Points on a hilly landscape, in no order, each with its height.
A ball rolls from a point to whichever of its 2 nearest points has the largest drop for the distance, and stops where none of them is lower. Distance is the straight distance between rows; heights are no part of it.
basu height 0.93: [48 18 25 3 32 5 2 13 -2 -13 10 21 -3 -14 -4 32 -16 20 -4 8 -14 0 -4 -10 20 -16 14 -16 8 -10 -36 2 14 -5 -45 -55]
Nis height 3.24: [-13 5 2 -23 40 -43 3 -4 -15 -22 -7 16 3 -7 15 0 -10 -15 -31 49 -26 -15 -18 7 1 -5 -25 28 -7 7 -47 8 15 -13 -10 -63]
Nimo height 3.17: [-30 15 -20 18 22 10 25 -15 -8 -10 -4 22 33 41 13 -3 4 11 29 4 18 -2 70 -10 -1 -10 5 -4 -27 35 -14 4 -15 -30 -50 32]
Mav height 3.40: [-26 -35 -28 -19 7 -25 -13 -19 -20 3 11 -3 -21 13 5 -5 -16 -15 -2 6 25 40 -17 9 -37 -7 -1 -5 -16 31 -3 2 -19 23 -23 38]
gitim height 5.25: [1 8 17 -13 30 -9 -12 24 18 -6 -16 5 28 19 9 24 -35 46 24 -21 -7 15 -11 36 -16 -7 -17 38 9 -10 7 -58 21 -35 32 -19]
fus height 4.59: [-11 39 -9 -10 -11 6 -5 24 19 23 30 -23 4 26 2 28 -19 -12 -12 -19 17 29 -3 2 0 -36 22 3 -10 8 3 -49 25 -13 29 -11]
mume height 6.29: [-24 14 -15 -2 -26 3 19 -11 17 -15 2 -7 11 -4 -15 36 -27 -36 9 3 -36 -7 -10 7 -16 30 -18 43 -6 -10 -11 -54 -13 -3 10 -43]
butep height 2.43: [3 22 -3 16 -19 25 36 -27 58 55 -29 -9 25 0 15 6 -19 -19 -5 15 -40 1 12 12 1 -44 -49 23 45 3 -20 13 29 11 18 1]
lub height 3.41: [22 -34 13 -12 10 -11 -21 -19 3 52 7 -15 -42 27 0 -17 30 2 -65 5 -15 9 -15 -69 -2 17 24 -9 12 -7 -11 15 9 -1 -45 37]
Satut height 4.32: [42 -2 -15 -25 7 19 -13 -6 -12 19 -13 3 8 9 9 0 20 -15 2 20 29 -21 -26 61 -38 -6 -25 -28 -11 6 1 -24 33 18 12 25]
mefep height 6.36: [-14 1 -44 15 -60 -15 19 -26 -2 -9 -12 -34 30 10 -15 20 -33 -19 16 -11 -19 -15 21 -3 -57 17 -16 26 -23 17 -15 -40 -32 11 31 -20]
lugip height 3.94: [-14 -25 22 11 -22 -9 -39 -10 8 -38 -3 31 24 -13 -35 -2 -19 -20 22 15 -15 -8 -18 -24 19 52 -4 12 -1 13 -29 1 -35 8 -24 7]
tafu height 2.79: [-14 -8 -33 8 21 -39 -15 -24 -23 -3 35 -22 -15 14 -5 40 21 12 -44 24 25 46 2 34 -41 6 21 13 -35 21 4 14 -7 12 -11 14]
Mig height 4.65: [-10 15 13 -12 -32 11 12 -13 -1 -17 22 9 -22 4 4 -27 50 -48 -36 16 18 -12 -8 16 -9 8 2 -3 8 11 14 1 20 25 32 3]
dip height 3.84: [30 11 -6 7 -19 -6 -13 -52 -24 -38 28 9 14 25 5 25 10 12 -28 38 0 -49 -1 6 -38 46 1 13 -15 11 -41 -36 6 18 5 -9]
fud height 4.73: [-3 -30 -9 -6 2 -28 -44 -8 -4 11 -14 -27 -12 3 15 12 -19 -48 42 14 33 20 -11 36 -2 13 20 -2 -22 20 -4 -9 -67 10 -13 -24]
galar height 5.12: [37 -12 27 -14 13 -18 -64 -5 -3 12 -24 -25 31 32 21 28 -31 15 23 -10 19 2 -15 47 17 -19 14 16 0 -13 -2 -38 21 -9 28 -29]
bas height 2.28: [2 25 44 -32 12 -4 -12 28 -14 -32 6 9 -7 -51 5 -6 13 -28 8 -3 -20 -19 0 -1 25 34 -1 32 -6 -3 0 18 -16 -16 25 1]
Silom height 1.60: [-30 12 -36 -5 3 -2 18 3 3 31 7 -4 32 -3 -11 63 17 -27 -33 26 -7 -7 -2 28 -25 5 -6 12 -30 0 10 -51 32 -25 -27 2]
Lakid height 1.18: [4 -8 -9 -8 -3 5 -2 8 23 -8 -9 -8 -24 -53 -22 -6 22 19 54 -40 6 27 -24 13 28 2 0 1 24 -12 34 9 -29 10 31 -5]
diro height 4.24: [-25 -11 20 45 6 -1 28 30 -16 -26 -14 38 10 7 10 -37 -14 11 -17 2 -21 7 4 26 -44 -40 -47 13 -21 29 22 6 -10 4 15 -45]
Galer height 5.30: [-6 20 -13 -22 10 9 23 6 19 -2 -41 16 15 -6 -16 -6 -26 41 47 -22 -11 12 56 -2 -14 46 -26 39 -2 18 -22 -6 -10 -70 13 5]
nobi height 5.16: [-24 3 41 -3 6 -23 0 -4 26 -5 -4 -10 15 33 33 -10 6 -34 -13 22 -35 -25 -63 -7 45 -9 -1 -5 13 -11 -1 15 9 -34 -10 50]
gimov height 2.87: [11 2 11 60 -5 12 -11 15 6 -32 -3 18 -11 -25 -11 -8 5 2 32 -23 43 31 -12 -1 19 -8 21 -19 -17 -5 39 -32 2 22 -17 3]
durin height 4.10: [51 19 -2 6 2 46 30 -9 -51 -20 21 12 -4 -27 4 11 27 13 -6 36 7 -40 5 4 -18 13 20 -39 -15 -8 25 -23 25 5 -1 0]
rel height 4.25: [-7 -2 25 26 8 -2 17 -10 11 8 -26 10 -14 -19 -8 -36 31 -11 42 -55 21 -22 19 -55 73 -7 10 -10 8 43 13 6 -10 9 -40 75]
Pada height 5.77: [-16 -11 -12 1 32 -40 28 14 -20 2 22 16 -21 25 23 -4 -2 25 -13 22 6 42 4 -11 -8 -54 4 -18 -15 6 -5 44 36 -29 7 8]
vak height 5.68: [-9 -11 -7 14 3 26 -8 -6 -5 -13 -10 35 -17 2 59 9 19 18 6 -24 40 -37 1 -5 17 -43 58 7 -43 -39 9 -42 -1 3 -19 -4]
gude height 6.35: [15 -17 7 -3 37 -11 -28 -24 17 -5 -21 27 1 15 0 8 9 34 17 -13 26 22 -20 24 49 -19 -3 -11 27 -30 -12 24 8 19 -58 33]
Bopov height 6.07: [-14 0 -5 0 51 -22 12 -13 29 -8 12 5 -13 -16 23 2 23 43 36 -25 62 -32 4 32 58 -13 50 -5 -7 -16 26 -25 0 9 -3 33]
bovi height 5.14: [11 3 -29 0 3 2 -8 32 3 19 -42 7 14 6 -11 16 -23 7 26 23 -1 28 38 17 -30 39 -37 9 -26 35 -17 -34 13 -61 -11 0]
Vigul height 5.37: [21 -2 8 7 26 -14 -12 56 -45 -29 -12 14 -4 21 -11 8 -27 60 -18 17 -13 10 -6 2 -25 -17 -12 -8 -26 3 -6 -14 30 -44 12 9]
rok height 3.66: [14 -9 -9 18 -14 -15 -13 -27 -35 -26 19 -12 28 23 -11 18 -29 18 -70 45 -42 -50 -17 26 -18 46 -8 -4 -9 1 -30 -16 30 -4 22 -12]
Suniv height 4.14: [11 10 -7 15 -1 24 22 14 -6 -4 -2 34 34 13 -10 -2 -7 -6 6 27 7 -11 -2 38 -50 -6 -43 -37 -8 21 4 -12 35 14 17 5]
Nalep height 3.11: [-32 -5 -21 8 -11 2 -10 -20 9 25 -4 -24 20 51 -4 25 -36 41 -45 33 -25 -14 -1 15 -19 16 2 -4 34 -25 -15 20 29 -8 30 3]
petu height 6.43: [23 12 -19 -1 -30 -15 24 -15 15 -23 -8 -43 0 34 -36 -8 -20 -1 -9 -24 -30 -1 26 3 -58 -7 -22 -13 10 22 -10 -42 -20 15 10 -28]
zufun height 4.08: [17 -1 -4 14 -8 -9 -29 9 -17 -35 -9 -18 25 1 -18 6 -35 6 28 12 -17 -23 -21 29 8 50 -16 -29 0 9 -20 4 -37 5 -17 17]
pob height 3.37: [-16 24 -24 -44 -19 -23 -15 5 6 31 -20 -36 12 20 6 31 0 -30 -28 -3 -21 -16 -2 1 24 -12 15 -51 31 -17 -7 -24 22 -24 -8 -14]
viti height 5.87: [11 -21 15 40 20 8 4 -30 14 -8 -10 2 -6 0 36 -14 28 18 30 -21 61 -37 18 -4 39 -27 36 3 -40 -8 12 -14 3 23 -18 39]
Danub height 3.53: [-18 11 6 -27 -20 -36 -15 7 16 8 -15 -13 -8 -7 1 -16 -6 -14 -3 -32 -26 -13 -14 -12 42 -14 -7 -3 19 32 -14 23 -52 -9 -19 -10]
lefit height 5.44: [6 -16 -15 -17 -1 3 -13 18 -18 12 9 -7 -29 22 29 5 -13 18 -4 -6 22 -15 -21 -19 3 -30 60 -19 -18 -53 4 -11 10 -1 1 -3]
notob height 3.78: [-30 -5 21 3 -34 -16 -26 -13 26 -34 0 6 -4 -13 -4 -10 -38 -26 -34 33 -46 -4 -35 -15 7 51 -10 24 -5 1 -31 26 -30 -3 18 -14]
Pevur height 4.12: [13 -3 -17 -7 -10 -3 19 -16 -17 -33 42 28 -26 12 4 10 12 24 -37 42 -2 -44 -21 4 -60 42 6 -20 -25 22 10 -6 -4 -3 -8 -15]
nur height 2.76: [25 -27 23 -29 2 -4 -29 -16 -12 -2 31 -22 -6 5 14 -30 -8 -15 7 -45 31 -33 7 -27 5 -23 15 16 -33 22 -28 14 -9 30 42 13]
bet height 3.42: [-5 12 -13 1 -4 -1 -18 -20 -12 -12 28 -40 25 11 -21 43 -35 11 -20 37 -16 -25 -14 14 -8 32 13 -24 -7 -26 4 -9 26 -16 33 21]
fer height 3.76: [-24 -2 -22 44 3 16 32 -13 16 -2 9 20 -1 -34 5 -10 -2 14 29 -22 5 -28 29 13 34 -32 31 -25 -7 4 60 -16 -47 6 -16 -31]
soko height 4.37: [-19 12 -1 -1 2 16 42 9 -5 12 36 -16 -9 -9 -14 3 19 -52 -50 32 -14 -1 -11 0 -7 10 -14 -28 -26 4 36 -2 31 7 3 5]
duv height 6.17: [-4 46 -26 -40 -20 27 37 20 16 -4 13 4 1 -23 -10 -2 -23 -22 22 15 -17 6 23 -5 -26 29 1 16 -11 -8 -1 -37 -21 -23 46 -33]
giz height 4.04: [0 -20 19 51 4 -16 -15 7 -40 -27 -7 -5 -1 40 -19 -6 -25 51 -1 -5 -3 21 28 -17 5 10 21 -36 10 23 19 37 -17 -2 -29 -1]
Sofe height 4.06: [-11 35 20 -13 6 0 13 50 -8 -3 20 -3 -21 7 -6 7 44 -29 -46 10 -19 8 4 -23 30 -18 20 -14 -13 3 14 3 35 -13 -12 -4]
bomol height 5.89: [30 29 -31 -23 -35 36 36 -31 -5 26 16 -33 38 -12 3 -14 -15 1 48 -13 0 2 30 -11 1 13 -19 -1 2 -14 -30 14 -8 -26 46 9]
Riba height 6.76: [10 5 26 3 8 -4 46 20 -17 -11 -17 -25 -17 -26 12 -27 12 -17 16 19 -18 36 17 20 25 -13 -24 35 12 5 -15 54 -1 15 14 32]
Beteg height 4.88: [-15 -5 19 -5 -5 -17 -7 4 10 -1 -9 21 -18 39 14 -22 37 -34 -66 33 -8 13 -5 16 3 4 -28 15 18 -1 3 46 19 10 14 -11]
Fal height 5.82: [-3 7 12 10 -2 55 -10 30 -4 14 10 24 26 1 4 -27 0 19 3 -20 -7 -23 13 -12 -4 -8 2 -24 -8 -25 18 11 22 -23 19 45]
zekit height 3.56: [-39 8 19 2 11 -23 -7 22 3 -11 -3 -2 0 -25 10 9 -66 -12 -8 16 -51 -13 -24 1 21 1 0 43 -4 6 -11 11 -17 -4 -5 -52]
savim height 1.78: [-16 5 -28 10 -5 -39 27 -13 -9 16 20 -52 12 35 -10 31 4 -4 -73 5 -27 14 27 -10 -27 -25 3 7 -26 18 -12 -4 8 -18 -34 -5]
gen height 5.55: [33 12 2 2 37 -8 -12 40 -22 5 14 19 -28 -2 -4 7 -5 39 -35 28 23 31 -5 7 -34 -24 0 -21 -27 19 -10 19 55 1 -8 -1]
zunem height 2.22: [3 -20 19 -8 36 18 -23 4 -30 30 22 -14 -30 -21 13 -13 -27 -15 -20 24 23 10 -10 -16 -15 5 24 -6 5 -5 10 25 28 27 29 -4]
Gade height 3.67: [21 -2 -32 -52 13 15 5 5 -7 45 -4 13 -12 -22 25 -9 8 -28 36 -2 -6 -37 -12 27 -16 -8 -17 -40 4 -12 -9 1 -45 0 -31 -6]
did height 4.00: [-34 -4 19 38 16 18 -8 -6 16 2 -8 11 6 -16 -21 -31 5 -4 2 -30 -4 -1 33 -45 46 -8 -10 -5 16 51 22 42 -20 25 -23 46]
beno height 3.30: [-1 -17 27 17 -21 -2 -4 -21 -16 -16 16 -26 2 -1 5 -16 19 -26 -4 -21 33 -5 1 -62 33 -22 46 28 -17 -13 9 26 7 17 36 7]
zite height 4.57: [10 -4 -31 -62 11 -10 -1 6 5 31 -6 -8 -10 9 14 44 13 7 -29 11 4 -2 -32 47 -43 -4 -33 2 14 -31 0 -28 26 1 30 -1]
mado height 5.26: [-18 6 35 8 -8 -15 3 -1 16 -10 -9 -4 34 8 -8 -2 0 -2 33 -10 6 -5 -29 -16 41 -7 6 -7 20 -21 10 0 -5 -22 -1 50]
mumi height 4.82: [3 6 -6 -35 9 -11 -10 16 6 11 8 -9 4 24 -8 50 17 9 -12 20 22 18 -43 41 0 10 16 9 7 -55 -6 -49 49 -30 6 12]
vuso height 4.96: [23 26 -42 -6 0 31 20 25 -10 41 -9 -23 8 -11 -38 38 -29 -3 4 38 -29 11 38 25 -2 11 -30 -10 -18 17 -25 -22 40 -24 12 -12]
Mugi height 1.92: [-9 -3 -29 24 7 -6 -17 -27 -6 19 15 0 -5 -27 -7 36 39 -12 -75 27 13 16 38 33 -41 30 3 33 -33 17 24 22 -7 17 -9 -4]
figuf height 3.58: [-16 3 -10 18 26 20 37 -23 1 -17 8 43 37 33 28 -14 30 7 3 11 28 -24 19 -2 -22 -36 -13 -40 -14 22 4 -14 26 -11 -45 6]
nuz height 3.77: [-11 -27 40 22 -15 -6 35 1 -20 -18 -1 -22 -15 -4 31 -45 16 -40 -6 -2 -7 -1 13 -23 18 -18 25 -8 -18 -3 41 7 1 10 -5 18]
Vilas height 6.02: [7 40 -26 -9 -14 22 32 5 30 6 -7 -10 14 -33 1 -25 -16 10 41 -10 -17 28 16 31 -26 18 -35 24 5 -20 -29 -3 11 -18 60 -15]
Bez height 2.83: [-5 2 34 46 -43 -11 12 -7 43 -24 4 -23 -7 -10 -27 -49 6 -29 35 -11 17 33 -49 -36 20 -13 13 32 21 3 26 3 -1 37 5 16]
sofur height 6.61: [-8 -33 45 3 50 -9 20 26 -10 -7 -13 2 -34 -43 21 -39 7 24 4 17 6 29 -9 -12 18 2 -4 28 36 -1 18 58 3 12 11 37]
Nuket height 3.43: [1 14 -4 21 13 28 -18 -4 18 16 12 8 26 21 -21 1 -50 47 -1 16 -26 0 26 -4 4 -1 -10 8 35 -11 -26 37 32 -7 21 -4]
gomu height 3.63: [-27 -54 14 21 8 17 -22 4 4 -4 11 15 -13 -40 -22 -46 -17 -11 1 -49 28 2 -4 -52 9 3 11 -11 -6 34 27 7 -37 47 -16 22]
Mina height 3.07: [-16 7 -3 31 -18 9 42 -30 21 4 37 0 13 44 16 9 5 -7 -14 14 -6 17 7 -14 -2 -20 6 36 19 -14 20 3 -6 -9 -14 14]
kinas height 3.32: [1 25 -15 33 10 22 18 -8 7 -39 27 23 -11 -29 -13 -9 10 23 11 -30 33 10 18 -5 40 -7 15 -27 -20 48 44 -20 -10 2 -1 -37]
zal height 4.27: [-15 -20 -9 15 18 -6 -33 3 -26 -14 -10 0 8 17 0 6 -34 24 1 6 14 -10 -8 3 -11 9 21 -51 -5 21 -22 24 -42 12 -23 -18]
muvev height 3.90: [11 23 -25 25 1 38 19 8 -5 -5 7 23 22 26 -9 -17 4 20 24 12 41 -4 8 2 -18 1 0 -68 -11 30 13 -33 25 -24 -22 32]
gab height 4.58: [-5 -34 -4 9 -31 25 -3 20 -3 -1 6 26 -21 -17 -8 -19 -4 -13 -20 6 -40 10 -35 9 -26 2 -22 10 25 -23 16 26 -2 15 16 -11]
memi height 4.99: [39 -33 -4 -25 -3 -19 -46 7 -33 3 -11 -18 9 31 18 41 11 20 -18 1 18 6 -42 39 -3 0 7 23 -25 -23 -28 -38 21 -13 6 14]
ribup height 6.25: [16 7 1 -11 68 -14 13 -2 15 -8 -14 10 -8 -8 18 20 0 21 60 5 32 -14 3 18 45 -9 33 -24 21 -26 -5 1 -22 14 -49 30]
vug height 5.18: [-10 -24 -4 -6 15 -20 -22 31 -29 2 -28 5 6 31 26 28 12 26 -31 6 -23 -3 -21 9 -16 -32 -12 -5 -8 -18 -20 -3 18 -28 9 -5]
Vetug height 4.33: [10 15 -7 -29 -6 -9 -19 4 12 7 -16 -6 -2 2 -7 -2 26 -17 21 -8 7 -12 46 39 -5 9 -5 4 26 19 -11 44 -47 11 26 -37]
Toka height 5.38: [-52 17 17 42 -24 9 32 11 7 -1 -16 25 39 8 5 -25 3 7 25 -10 -27 -19 -39 -5 33 24 -6 9 16 -24 61 24 -11 -15 24 49]
Raf height 2.08: [31 -9 -13 -18 -2 17 -32 9 7 29 -3 24 -14 -65 -42 -35 14 18 56 -52 37 -3 -19 -4 10 17 -3 -18 11 9 8 -13 -6 42 38 -23]
rog height 6.45: [0 -37 30 0 25 4 -18 8 8 8 -6 22 -32 -20 -11 -27 -14 4 7 11 11 46 -31 1 13 -4 2 -15 25 -15 -5 35 0 28 -44 25]
tamin height 3.20: [-17 -35 2 -9 0 15 -44 10 20 33 1 -18 -16 -44 -27 -23 -20 -32 40 -30 21 33 -4 -29 9 3 -7 -5 7 41 29 34 -49 48 11 17]
Duteg height 5.67: [-27 8 14 20 9 31 25 21 8 -8 -10 41 36 -7 4 -37 30 29 -19 -28 -26 -28 15 -1 3 9 -49 0 9 9 38 11 17 -21 24 11]
Lano height 4.55: [5 5 -8 -42 1 -17 -50 -13 18 41 -3 -26 -11 17 -7 24 13 -52 17 11 20 31 21 31 2 16 -9 -10 9 35 -13 11 -31 28 -5 -32]
zade height 2.77: [-25 11 -3 13 -40 -7 15 -24 26 -14 9 -1 4 15 -4 8 33 10 38 -2 29 14 -4 -15 -1 13 30 44 18 -47 12 18 -28 -13 46 -12]
foma height 6.86: [54 -17 29 7 7 9 33 15 -33 -29 -8 -13 8 -29 1 -26 7 -29 14 30 -6 40 16 4 -9 4 -25 47 -17 6 -25 0 2 6 -2 63]
Getet height 3.31: [-9 -31 0 -10 -12 -5 -4 -24 11 -4 -5 -12 -3 -12 -20 6 37 -19 29 27 36 27 -12 -57 -7 18 22 29 38 -39 12 24 7 12 21 21]
Gugu height 3.88: [-42 -28 -18 -27 11 1 5 -4 5 17 23 30 -37 -11 30 -7 -16 -36 11 3 5 19 -49 7 -18 -33 21 6 -15 -10 -3 -10 -34 10 -21 9]
Furi height 5.50: [-28 22 14 10 -27 12 24 7 29 -17 -8 17 13 -38 -6 -21 20 11 -6 -18 -36 -22 -13 14 27 20 -22 6 30 3 50 38 -39 -12 42 20]
Tib height 4.35: [-10 -5 -15 11 -15 32 5 -5 15 39 5 36 0 -24 -11 2 -19 -11 -26 29 -31 8 -5 33 -36 2 -40 9 8 2 -16 -8 27 29 1 -7]
nimu height 5.24: [8 -2 12 -7 6 -8 -39 -5 3 0 15 -4 17 3 10 15 -18 26 11 -39 12 -24 -13 7 40 -19 38 -4 -12 -34 5 -5 3 10 36 -41]
zitev height 3.28: [12 -2 -5 -54 5 -8 -37 29 1 8 -33 8 -22 -8 -8 8 11 -23 26 -3 6 -11 -31 24 6 24 -6 -16 21 -21 -26 -11 -25 2 -40 -15]
tuni height 2.60: [-5 -2 -47 8 7 -18 14 1 -26 28 20 -11 14 53 -3 7 0 -7 -17 4 4 -1 48 -22 -13 -34 -7 -44 -22 32 -14 2 -6 -14 -52 11]
guzum height 4.60: [-34 -43 9 12 -10 -4 -3 22 -9 -16 -16 42 -18 -7 -8 -37 -8 5 -44 -16 -40 -20 -13 15 -17 -23 -44 12 9 12 8 42 -20 15 -7 -50]
Pov height 5.97: [11 3 10 1 35 20 -6 12 -8 20 39 28 9 18 10 -20 -20 29 9 -26 -3 -26 13 -29 -24 -39 21 -8 -16 -8 -15 14 -1 -25 -27 21]
sazu height 3.04: [22 9 -4 -14 16 6 -35 -15 13 41 1 -17 -46 5 -35 -2 -11 0 -33 -1 5 22 -19 -70 -1 15 17 -1 43 -3 -22 45 27 27 -10 15]
bune height 2.11: [-25 19 7 -3 -37 -15 21 5 40 -21 0 3 -30 -37 -6 -11 25 0 33 -17 -8 48 -41 10 -4 10 12 48 33 -38 32 24 -28 1 27 -10]
Votuf height 2.73: [-1 11 -2 -19 -19 7 -5 -20 50 29 -19 -13 9 14 -3 23 -39 0 1 -15 -29 -1 -6 -15 -10 -26 -27 15 36 -36 -19 -30 23 15 21 15]
Nin height 3.86: [-17 -1 -11 -21 -29 -13 5 -3 16 23 -12 6 16 -3 20 -2 -3 0 33 -55 -19 -15 14 21 31 -26 -12 11 13 -4 19 -16 -45 -28 -8 -27]
Vudat height 3.47: [-7 -3 -16 35 -25 1 22 -27 0 16 -5 8 10 35 2 23 15 -2 -19 10 -12 20 62 21 -20 -36 -17 29 11 -4 -24 -9 2 18 -11 -25]
zizom height 6.20: [8 32 23 24 3 48 10 -31 11 -38 42 38 34 -1 -4 -23 6 29 11 -52 21 -30 37 -46 21 21 5 -1 -25 -4 -6 -24 2 -8 3 -10]
zami height 5.63: [20 7 -3 24 -20 11 -11 7 -26 -26 -24 11 37 8 -12 -11 7 39 52 -49 32 28 44 -24 5 35 -7 0 -43 17 8 -22 -37 -49 3 24]
Fes height 5.46: [-11 10 0 -9 9 17 -2 6 13 -17 3 32 6 -22 0 -20 -11 24 37 -24 15 10 27 -1 -25 25 -2 13 -19 16 6 -12 -29 -33 0 15]
fiv height 4.02: [26 -8 -5 -48 13 24 2 -20 -19 32 2 -17 -13 -21 20 -2 3 -12 37 -2 -12 -30 29 5 8 23 -6 -5 24 -6 -17 42 -58 17 -1 1]
lubap height 6.52: [29 43 -42 -4 -33 20 22 7 4 -26 1 -6 -10 5 -4 -9 -19 41 15 -18 -9 5 35 -4 -65 0 -18 -9 -3 23 -11 -42 -17 -20 -5 -30]
fov height 3.03: [-4 14 -17 -47 32 -4 -24 -3 43 51 -20 -32 2 24 9 30 -32 15 -20 -9 -25 -23 -20 2 1 -30 -1 -18 27 -38 -29 -14 22 -3 15 -24]
Fabir height 2.01: [29 -37 6 0 -24 -13 -3 -14 -38 -45 -4 -17 -9 -8 -8 -2 10 -26 30 15 40 -17 -27 -4 3 33 14 -24 -5 -24 -16 -8 -16 35 7 -1]
tino height 0.73: [-1 3 -37 21 -41 -33 0 -16 12 4 -11 -19 -1 -2 -28 54 27 0 -68 28 -1 19 27 48 -48 29 1 50 -13 16 -16 -4 19 -17 -3 -21]
zuv height 3.87: [37 -6 -16 4 6 26 14 -4 -53 8 -14 -6 -13 -28 14 29 13 -32 15 24 15 -14 -3 20 7 7 32 -57 6 -30 22 -2 28 28 -16 -10]
nodi height 0.70: [-17 0 -33 17 -24 -21 9 -10 36 23 -20 -33 10 9 -27 55 1 8 -52 13 -48 15 -2 24 -28 1 -27 42 -10 -19 -13 -32 48 -10 -9 -3]
lidot height 6.10: [39 23 12 21 25 43 -4 -10 -12 -16 22 15 12 26 7 -20 -1 50 22 -46 30 -37 48 -38 2 -11 9 -11 -15 23 -35 0 12 -26 -17 12]
Mil height 2.74: [35 1 26 -7 15 9 -38 -10 -6 19 17 -21 -3 -6 1 0 -10 -6 -8 -3 15 11 8 -18 31 7 26 -13 30 -6 -27 43 13 45 12 -15]
suk height 4.15: [11 -12 39 10 3 -6 26 4 -12 -22 -20 0 -10 -32 20 -38 43 -26 9 -33 19 -22 47 -17 57 6 6 -8 -1 -1 26 12 -10 30 -24 40]
tok height 3.65: [-19 3 5 24 4 30 -11 -9 33 -1 -24 27 43 49 -21 -3 -20 54 4 -28 -19 3 21 24 -13 -14 -21 11 42 -1 -4 -9 21 -8 0 17]
Bik height 2.63: [6 -39 24 -38 -32 -49 -8 -21 -15 -40 -15 -35 -30 -33 7 -29 31 -30 -3 -12 20 -8 -31 -44 20 46 15 5 15 -31 6 -4 -35 24 -4 7]
Gib height 3.27: [-8 -16 34 20 -20 -23 19 -11 22 -19 -16 -26 2 -41 -15 -39 40 -12 35 32 36 20 -54 -71 23 8 21 43 50 -18 17 9 18 9 3 23]
Pib height 1.59: [46 24 16 -29 -3 -7 12 28 -22 -29 8 -23 -22 -39 0 23 6 -11 -17 28 -24 -5 10 -9 28 4 2 9 0 -10 -39 10 10 -19 5 -36]
sop height 3.89: [-58 -4 5 15 -21 -5 15 -28 28 1 -23 14 27 19 6 6 2 27 12 -49 -24 -15 7 21 -4 -14 -15 43 21 -22 19 -18 -18 -6 25 2]
Vumi height 3.85: [-29 -5 9 22 3 12 6 22 -18 13 -16 11 26 18 18 -16 -4 13 5 -14 -9 36 33 29 -15 -31 -20 43 -8 18 -7 -4 11 -8 8 -22]
fotid height 5.05: [-30 24 40 13 -13 -22 11 0 13 -8 -15 -1 -12 27 30 -2 10 -23 -17 36 -16 15 -47 23 22 15 -18 14 24 -12 11 24 20 -21 33 17]
Lupav height 1.38: [-1 -24 -15 -7 2 2 -5 -21 -36 0 18 -25 4 -5 -11 9 0 -23 13 29 26 -11 7 -6 -4 22 51 -18 -8 1 5 8 -8 38 46 7]
zuro height 4.38: [20 -14 13 8 -5 18 47 -13 -11 -23 45 14 -30 -6 28 -17 4 -15 -18 23 -9 -53 -18 -23 -37 23 32 -32 -19 -16 33 -17 7 9 -5 -4]
Nof height 2.84: [-13 11 29 -14 35 -21 -13 25 -15 -17 -3 28 -4 -20 7 0 15 -38 -32 26 -26 -23 20 -8 28 9 -21 42 -36 30 -22 44 -1 -3 10 -43]
ved height 3.64: [38 16 -23 -22 2 -2 -3 11 -26 23 20 -23 -17 14 -4 32 19 -23 -14 -1 15 -3 -8 3 21 -18 7 -63 6 -7 -5 -11 32 19 -26 -12]
Kiril height 5.76: [27 17 -4 -3 -23 10 0 7 -13 8 -13 -27 39 8 -3 -12 -10 27 47 -43 -13 -26 45 -17 10 20 -16 -3 -15 -4 1 8 -30 -48 43 19]
dipir height 2.57: [-17 -13 -18 9 -32 -19 33 -19 15 33 3 -27 -9 42 8 0 -1 6 -55 21 -46 5 -1 -8 -19 -27 -13 24 20 -1 22 17 28 -42 -11 22]
lakez height 2.47: [21 -24 26 26 -28 -16 4 -9 21 -22 -7 -5 -5 -42 -40 -17 -10 -4 31 -22 39 19 -47 -30 23 13 10 -2 2 -24 -2 -15 15 57 -32 -4]
vina height 4.78: [32 38 -16 15 -8 28 8 16 -11 19 24 -18 0 8 -4 23 -24 -5 -31 11 -17 15 30 -6 -22 -17 -2 -14 1 17 1 -38 32 2 15 -35]
mam height 3.73: [-2 -5 20 -28 2 -12 -21 21 -16 4 -7 -6 -31 23 -10 -4 47 -16 -59 7 -34 0 -5 -69 25 -9 -1 -33 -1 6 -7 37 15 -5 -41 24]
tal height 4.30: [-10 0 6 -17 7 -3 -11 -12 33 23 32 13 -6 13 23 -3 -18 0 7 -38 22 36 -11 7 -1 -54 25 20 -18 17 4 -17 -18 2 -1 -10]
nat height 3.74: [-15 10 27 50 20 -1 7 7 -7 -28 6 10 -19 17 0 -15 9 33 0 7 35 -10 32 -4 26 -3 30 -44 6 16 60 19 -2 -4 -12 -23]
Ladis height 2.70: [21 -19 -5 -22 14 33 -41 12 7 30 -1 5 -6 -58 -7 -44 -22 -26 68 -33 9 15 -5 15 -11 11 -21 10 -25 18 4 3 -26 19 32 2]
mafor height 2.89: [-2 15 -38 -52 16 -31 -10 31 1 20 -35 25 -31 -2 -5 36 26 -7 6 20 4 31 -21 28 -5 -5 -37 -2 11 -3 -28 0 5 -19 -50 -27]
nove height 0.30: [30 24 20 16 22 -6 -14 27 -32 -22 -13 17 1 -1 11 30 -23 29 -9 -2 -11 5 -10 -4 -11 -51 9 -24 1 17 7 -31 29 -4 -27 -93]
menim height 3.16: [-28 -6 14 -29 1 -31 2 -28 15 -20 -10 -16 -39 -18 10 -44 9 -40 -24 -3 -16 -7 -27 -32 31 37 18 -17 22 3 -14 11 -47 17 -27 -1]
kobuk height 2.33: [7 -6 -35 -23 7 -15 -19 19 -15 35 -10 -15 -2 -10 -6 54 26 -22 -27 11 -20 25 -11 7 -9 1 -22 -1 -19 17 -7 -37 -10 -11 -71 1]

For each start below, name the point where the ball stops.
zufun => nove
Toka => Lupav
mefep => nodi
bovi => nodi
lubap => nodi
Lano => nodi
